A landscape with many valleys, sampled at points; each row gives a point and its height.
From any point a ball rolls to the lowest of the 2 points nearest to it. It stops when none of these is lower. Distance is the straight distance between rows; heights are no part of it.
Mip: [ 92 128 196 117 156 133 147 100 112 121 133 155 145 121  86  77  83  96
 120 117 130 102 150 169 128 122 112 205 159]  height 380
fuvub: [133 175  77 156 179 177 163 141 153 106 170 128  99 153 170 169 137 101
 206 117  99  95  87 162 159 129 161 106 122]  height 460
nalut: [124 104 169 118 112 129 122 149 134 146 113  46 109 167  96  89 152 143
 114 150 103 131 212 132 107 143  90  99 153]  height 628
tefug: [131  90 199 134 116 129 114 165 103 140  98  96 135 149 107 137 223 163
 121 162 137 132 182 115 139 114  68  70 145]  height 704
Lubo: [149 152  79  76 103  76 132 174 121 136 114 107 132  94 183 138  89 120
 125 164 140 145 111 117 140 178 109 139 142]  height 633
muzeg: [177  66 173 136 102 123 113  90 136 142 133 127 152 137  81  80 149 144
 125 115 107 124 143 156  66  77 112 100 128]  height 716
Zari: [157 115  79 166 133 142 106 139 148 142 114  58  85 146 167 174 159 165
 148 133 142 161 144 109 123 128 139  41 131]  height 449
Degim: [132 168  67 105 155 155 147 112 157 121 142  60  78 138 171 108  66  97
 134 102 126 107 126 150 123 152 181 161 157]  height 502
Tor: [133 117 175 152 107 107  98 118  99 155 116 155 153 117  77 144 149 170
  89 131 112 165 117  77 129 122  91 118  95]  height 349
Napi: [201  54 152  92  76  92 105 117 132 118 129 143 178 125  94  86 159 144
 111 144 151 124 111 162  64  83 105 106 144]  height 661
lolab: [ 54 153 129 137 180 164 151 167 123  82 128 127  99 159 164 145 182  88
 145 124 140  97 204 131 181 147 176 103 116]  height 431
Ven: [141 126 149 149 133 126 125  64 127 169 109  83 102 111  82  99  55 138
 100  89 118 151 154 112  81 116 149 166 147]  height 812
Kib: [ 94  97 137 149 128 132 101  99 117 113 100 131 110 151 108 125 171 142
  69  98 159 139 194  86 113 131 171 111 104]  height 701
sivi: [121 135 143 130 109  99 109 129  98 163  95  91 114 128  99 120 109 157
  61 141 117 166 177  66 126 162 107 133 120]  height 536
dep: [182  85 134 106  77  75  94 123 115 125 118 169 180 104  99 125 142 156
  90 146 156 152  74 119  91  99 111 118 124]  height 596
kazo: [ 96 134 155 160 142 138 127 164 105 132 114 142 113 127 154 190 209 162
 155 149 134 132 137 116 179 114 104  71 109]  height 732
Reseg: [167 121 112 166 116 128 104 116 126 163 112  88 104 134 115 158 133 174
 112 130 109 179 128  73 106 133 122  76 109]  height 565
Vem: [161 107  93 175 132 167 121  82 154 118 147 124 109 154 114 144 150 143
 148  85 121 127 108 131  92  91 175  73 108]  height 570
gev: [140 172  67 148 153 146 148 141 147 128 144 106  93 134 182 174 116 121
 183 123 105 124  89 138 150 153 147 105 119]  height 484
lazim: [120 148  72 111 149 115 139 177 134 118 110  78  90 123 210 165 141 120
 160 143 148 127 154 145 152 156 139  88 135]  height 674
Mes: [131 164 105 141 142 147 152 128 133 130 160 178 139 122 146 158 112 119
 172 123 101 111  50 136 151 131 128 162 113]  height 387
fatu: [ 53 171 143 135 171 148 155 187 105 105 126 145 111 137 171 169 172 100
 157 142 119 107 189 124 195 159 132 119  97]  height 453
nis: [ 98 130 126  90 133 130 142 139 133  91 149 176 140 131 144 106 135  92
 135 127 149  90 123 158 148 134 145 161 135]  height 509
piz: [138 108 102  90 103 108 112 143 138 125 100  49  95 148 146 101 122 126
  93 141 151 138 196 123 104 161 140 104 146]  height 289
kem: [120 128 110 137 150 144 143 176 144 128 116  67  96 142 190 168 185 145
 185 154 143 131 161 144 164 116 119  50 150]  height 693
Mebu: [134 126  84 139 132 140 122 131 143 129 117  52  78 154 152 138 134 135
 127 122 131 141 168 113 117 149 157  80 132]  height 388
kag: [151 111 186 119 101  97 117 131 104 148 144 179 189 106  76 109 128 151
 118 158  96 127  84 140 119 112  48 146 127]  height 406
zisid: [136 148  77 126 106  91 107 126 116 142  96 139 140  88 147 147  89 134
  81 118 143 166 102  67 138 156 153 146 110]  height 854
gusu: [120 156  67  76 125  88 145 176 134 111 109  89 106 107 212 141 106 106
 134 144 149 125 145 145 147 180 141 129 141]  height 657
zab: [183  79  96  87  90  93 113 147 139 102 123 152 160 116 161 148 181 142
 144 149 191 123  79 162 113  93 130  92 154]  height 451
Sapa: [166  86  64  91 103 119 119 104 156  97 124  94 113 144 152 100 123 120
 113 103 175 116 124 147  72 118 180 107 156]  height 285
liv: [158  87 146  88  94 112 114 161 127 124 117 102 141 137 129 116 162 142
 134 166 148 124 135 146 113 120  85  88 156]  height 399
Tig: [ 69 178  98 162 160 147 130 135 122 122 123 194 132 100 180 186 120 101
 130 107 127 144 120  80 181 155 162 167  61]  height 785
Tini: [145 179  89 107 141 143 158 143 160 147 157  57  88 138 163 108  62 105
 163 130  95 113 100 164 133 159 124 154 160]  height 531
Sipum: [ 68 131 170 169 169 190 131 115 129 101 160 235 148 140 110 144 151  85
 133 114 132 114 128 116 166  98 157 175  80]  height 811
Fug: [117 119 203 105 138 110 147 111 113 141 145 132 162 115  84  65  70 112
 130 141  96 105 135 184 110 123  68 197 173]  height 454
vosa: [129 111 130  83 114 116 134 152 131 108 131  98 129 143 131  92 131 115
 131 148 137 105 149 162 125 142 109 122 161]  height 458
Buvi: [168  95  62  85 101 105 110 138 153 111 110  60 105 139 172 112 122 128
 105 132 181 139 153 134  93 149 167  88 157]  height 155
sobe: [163  98 199 115 114 104 130 116 122 153 147 140 183 119  73  69 101 135
 136 149  82 117 115 184  90  99  50 152 155]  height 500
fon: [187 118  39 123  99  82 104 121 140 124 104 143 148  92 176 177 134 145
 125 127 171 160  48 104 113 116 162 105 117]  height 762
rup: [ 99 150 119  72 107  76 138 170 105 123 110 143 145  94 172 127 108 116
 109 156 143 131 135 118 164 178 104 163 133]  height 605
Fen: [125 162 154 167 162 172 157 104 131 141 172 177 136 132  96 132 106 120
 179 116  76 101  69 153 137 105 111 161 119]  height 320
Mov: [126 164  92 174 142 125 132 155 115 146 123 146 117  97 182 223 151 163
 174 137 111 156  79 103 177 133 117  88  92]  height 759
pupet: [128 121 152 149 149 165 149 107 138 114 168 193 150 148  92 121 154 112
 174 115 107  86  85 173 125  84 129 133 116]  height 230
Ses: [190 114  81 140 104 114 102 135 142 153 112  79 108 128 149 171 136 168
 134 145 146 171 110 101 104 126 125  61 131]  height 507
Roz: [133 125 129  47 100  88 134 158 121 117 122  91 141 120 137  69  85 107
  96 163 141 117 158 162 124 163  95 165 178]  height 511
Keto: [ 96 145 187 139 181 157 150  85 125 127 132 111 102 135  92  89  70  87
 127  92 125 108 168 163 113 115 156 201 155]  height 286
Zifi: [196 116  56 134  95 100 114 103 146 135 129 166 159 102 137 157 120 148
 135 117 141 142  22 116  99 103 149 132 122]  height 727
sano: [ 91 171 130 123 129 108 129 119 102 151 108 145 134  92 122 125  62 122
  85 124 126 153 132  78 160 164 123 200 124]  height 782
davot: [111 144 114 163 157 139 137 160 123 117 127 163 120 115 186 206 195 147
 184 143 143 125 103 135 175 111 125  74 102]  height 745
zupan: [133 144 109 166 137 147 129  66 134 152 127 118 110 118 105 127  71 138
 116  83 120 143 111  97 104 117 166 166 122]  height 778
Dumuv: [129 101 166 143 107 109  98  87 104 152 107 133 138 125  76 114 125 161
  67 116 126 166 159  79  99 119 120 130 108]  height 450
feri: [107 154  93 116 171 168 158 120 149  94 152 118 101 149 153 115 104  83
 142 103 134  92 140 156 144 135 184 154 133]  height 464
zas: [131 177 125 137 126 116 136 108 114 172 119 113 125  90 109 123  32 132
 103 117 106 156  98  92 132 155 116 200 142]  height 806
mumik: [177  82 104  98  81  72  88 129 120 103 105 178 172  94 142 152 170 150
  92 145 198 151  69 115 106  97 146 108 121]  height 527
vur: [105 161 165 117 159 151 156 119 130 143 149  80 102 134 105  81  60 101
 140 123  95 101 145 169 128 136 110 180 166]  height 153
sesid: [143 118 131 110 119 152 142 157 177 131 141  38 107 173 121  94 134 120
 167 138 106 108 158 174 107 129 108  86 169]  height 429
magod: [111 130 137  60  97  74 123 141 101 122 108 136 159  94 130  83  86 117
  64 158 151 138 151 114 141 168  99 190 148]  height 564
zaso: [117 166  98 145 171 179 155 116 146 103 164 176 119 139 151 148 121  90
 166 110 120  98  93 137 155 124 173 161 107]  height 428
Per: [154  94 119 140 130 165 138 124 174 121 142  57 100 175 112  96 150 121
 167 110 114 108 159 167  85  92 149  66 152]  height 361
vezu: [173  77  77  90  94 104 113 114 148  94 129 146 149 128 149 117 148 123
 116 119 181 120  90 150  87  98 168 113 146]  height 381
Gukef: [102 116 165 150 135 142 126 174 114 132 106  86 109 149 147 159 222 155
 154 156 142 123 181 121 166 116  95  58 144]  height 713
kovi: [103 167 162 143 129 129 141 148 102 152 145 172 145 113 107 145 116 142
 150 154  76 133  81 121 172 152  67 151 112]  height 80
vik: [120 162 152 147 114 105 122 141  97 165 121 157 143 101 103 157 116 160
 113 152  92 161  91  80 160 150  84 136 100]  height 217
beziz: [ 67 151 142 164 146 161 122 119 125 116 138 222 141 113 132 155 128  97
 116 113 132 136 117  90 170 125 160 188  72]  height 799
zut: [169 131  83 158 130 159 131 120 156 136 147  98  98 145 139 150 128 145
 168 117 104 130  88 135 111 122 135  80 126]  height 523
runu: [ 82 187 102 136 177 142 163 181 125 106 136 153 113 118 209 193 146 100
 186 137 120 109 139 139 183 157 139 120  92]  height 474
vimi: [152  71 112 156 122 156 111 100 145 106 128 107 110 160 113 129 187 142
 134  97 153 121 149 138  83  85 176  52 121]  height 614
ref: [119 179 108 108 144 138 162 177 147 134 150  70  90 141 172 128 103 103
 176 146  87 109 124 162 164 164 104 126 149]  height 504
zel: [ 98 184 107 163 147 128 136 156 114 135 125 176 132  99 171 200 134 131
 158 129 104 143  83  92 181 156 130 133  77]  height 773
gifo: [ 74 139 136 149 162 157 129 128 118 102 133 155 104 150 131 138 163 108
 123 110 130 111 179 111 159 143 170 120 101]  height 398
fep: [114 123 105 121 120 116 118 122 127 105 125 174 140 120 146 138 140 119
 113 117 159 127 110 117 139 135 160 131 112]  height 547
lapu: [ 85 151 165 114 161 158 157 136 123  98 163 197 151 140 121 108 123  86
 149 133 118  83 117 164 162 128 123 181 127]  height 480
laz: [156 133 158 116 103  84 117 100 102 167 111 146 174  81  75  95  53 141
  80 135 119 154  99 102  99 122  89 194 141]  height 641
dega: [149 179  73 140 113 108 129 115 123 169 110 125 140  82 140 146  49 136
 106 121 111 161  73  69 142 156 132 175 116]  height 830
dib: [155 111 177 116 100 106 118 154 111 141 128 137 162 121  99 132 163 157
 133 168 118 134 100 139 131 121  59 101 135]  height 311
pagez: [ 66 126 193 116 152 147 145 130 113  97 148 162 147 147  92  87 135  96
 122 130 120  89 169 157 154 132 111 164 140]  height 442
nev: [160 114 111 175 114 134 107  74 135 142 136 166 144 115  96 146 125 157
 118  90 118 148  70 101  98  92 151 121  95]  height 731
tonet: [ 67 109 168 134 123 124 103 104  99 117 103 174 135 134  98 116 159 131
  57 111 159 142 190  80 137 138 149 151  96]  height 733
Tigon: [198  97 105 135  93 102 113  81 143 150 137 162 170 105  96 121 105 152
 124 107 121 138  47 129  70  78 132 142 122]  height 676
nak: [175  68 124 107 106 138 118 132 170 112 131  77 130 160 117  91 165 130
 154 126 144 110 147 180  67  89 132  64 162]  height 264
tun: [ 96 168 147 141 154 157 153 131 127 139 149  92  89 151 110 110  99 117
 147 126  86 109 154 142 152 145 122 142 140]  height 260
musal: [131 138 165 129 114 119 117 141 118 174 107  53 107 151  92 101 109 149
  95 157  90 157 195 100 118 162  75 122 139]  height 588
Sono: [143  81 105 144 115 136 100  79 137 117 112 109 106 147 114 121 159 149
  86  89 161 141 165 104  80 109 179  80 113]  height 659
nuza: [ 67 125 188 166 171 176 132  92 121 115 143 194 131 140  81 114 122  96
 116 100 134 115 164 120 139 101 160 177 105]  height 825
nezo: [ 79  91 187 141 146 147 117  73 125 104 126 211 153 126  84  97 128  94
  90  92 169 118 158 130 111  92 163 193 111]  height 842
mor: [129  80 164 117 110 106 109  70 120 119 119 187 172 106  84  88 116 125
  74  99 167 130 137 127  88  90 149 173 120]  height 869
vofad: [111  85 206 122 115 131 122 145 109 123 112  92 143 165  78  84 197 139
 110 145 108 115 207 141 112 120  80  97 143]  height 668
Sino: [ 74 138 143 116 123 107 112 116 105 124 104 163 133 108 127 117 110 119
  62 116 154 147 169  78 153 160 146 183 110]  height 758
dagus: [159 128 148 120 120 108 130  95 124 158 133 127 148 104  89  96  64 138
 121 129 103 132  96 140  97 116  96 173 148]  height 586
Dig: [122  98 157 125 138 163 146 141 141  74 164 190 164 154 113 125 204 103
 187 132 138  66  92 190 134  73 138  95 130]  height 312
nonu: [ 99 146 131 153 145 150 132 125 118 134 127 117  96 145 118 137 125 138
 119 116 109 133 155 104 145 152 134 118 109]  height 341
tarab: [124 135 134  94 124 138 150 180 147 115 139  77 114 152 145 114 148 114
 169 157 106 100 142 176 146 143  96 100 164]  height 472
pezi: [172 134 117 133 103 116 118 124 126 167 128 100 122 119 106 123  89 155
 119 135  98 158 107 104 102 134  98 126 126]  height 623

Call two points neighbours if one is among the 2 nearest of the other. Go from one point of each pair to the other, from neighbour to neighbour, staying as low as possible. Name the highest point that can't be avoided.
nak / dagus => muzeg
dib / kovi => nis
Mip / nak => sobe
nak / dib => tarab
dagus / Buvi => pezi
kovi / pupet => Mes

Where does a ball stop that starts at each point below?
fon => Buvi
lazim => dib
dega => pupet
runu => vur
Napi => Buvi
pezi => Buvi
zut => pupet
Gukef => kovi
Tini => pupet

For each start below, name every point that the ball comes to, in order.
Vem => zut gev fuvub zaso Mes Fen pupet
kem => lazim gusu Lubo rup magod Roz vosa liv dib
zisid => sano Sino tonet Kib Sono vimi Vem zut gev fuvub zaso Mes Fen pupet
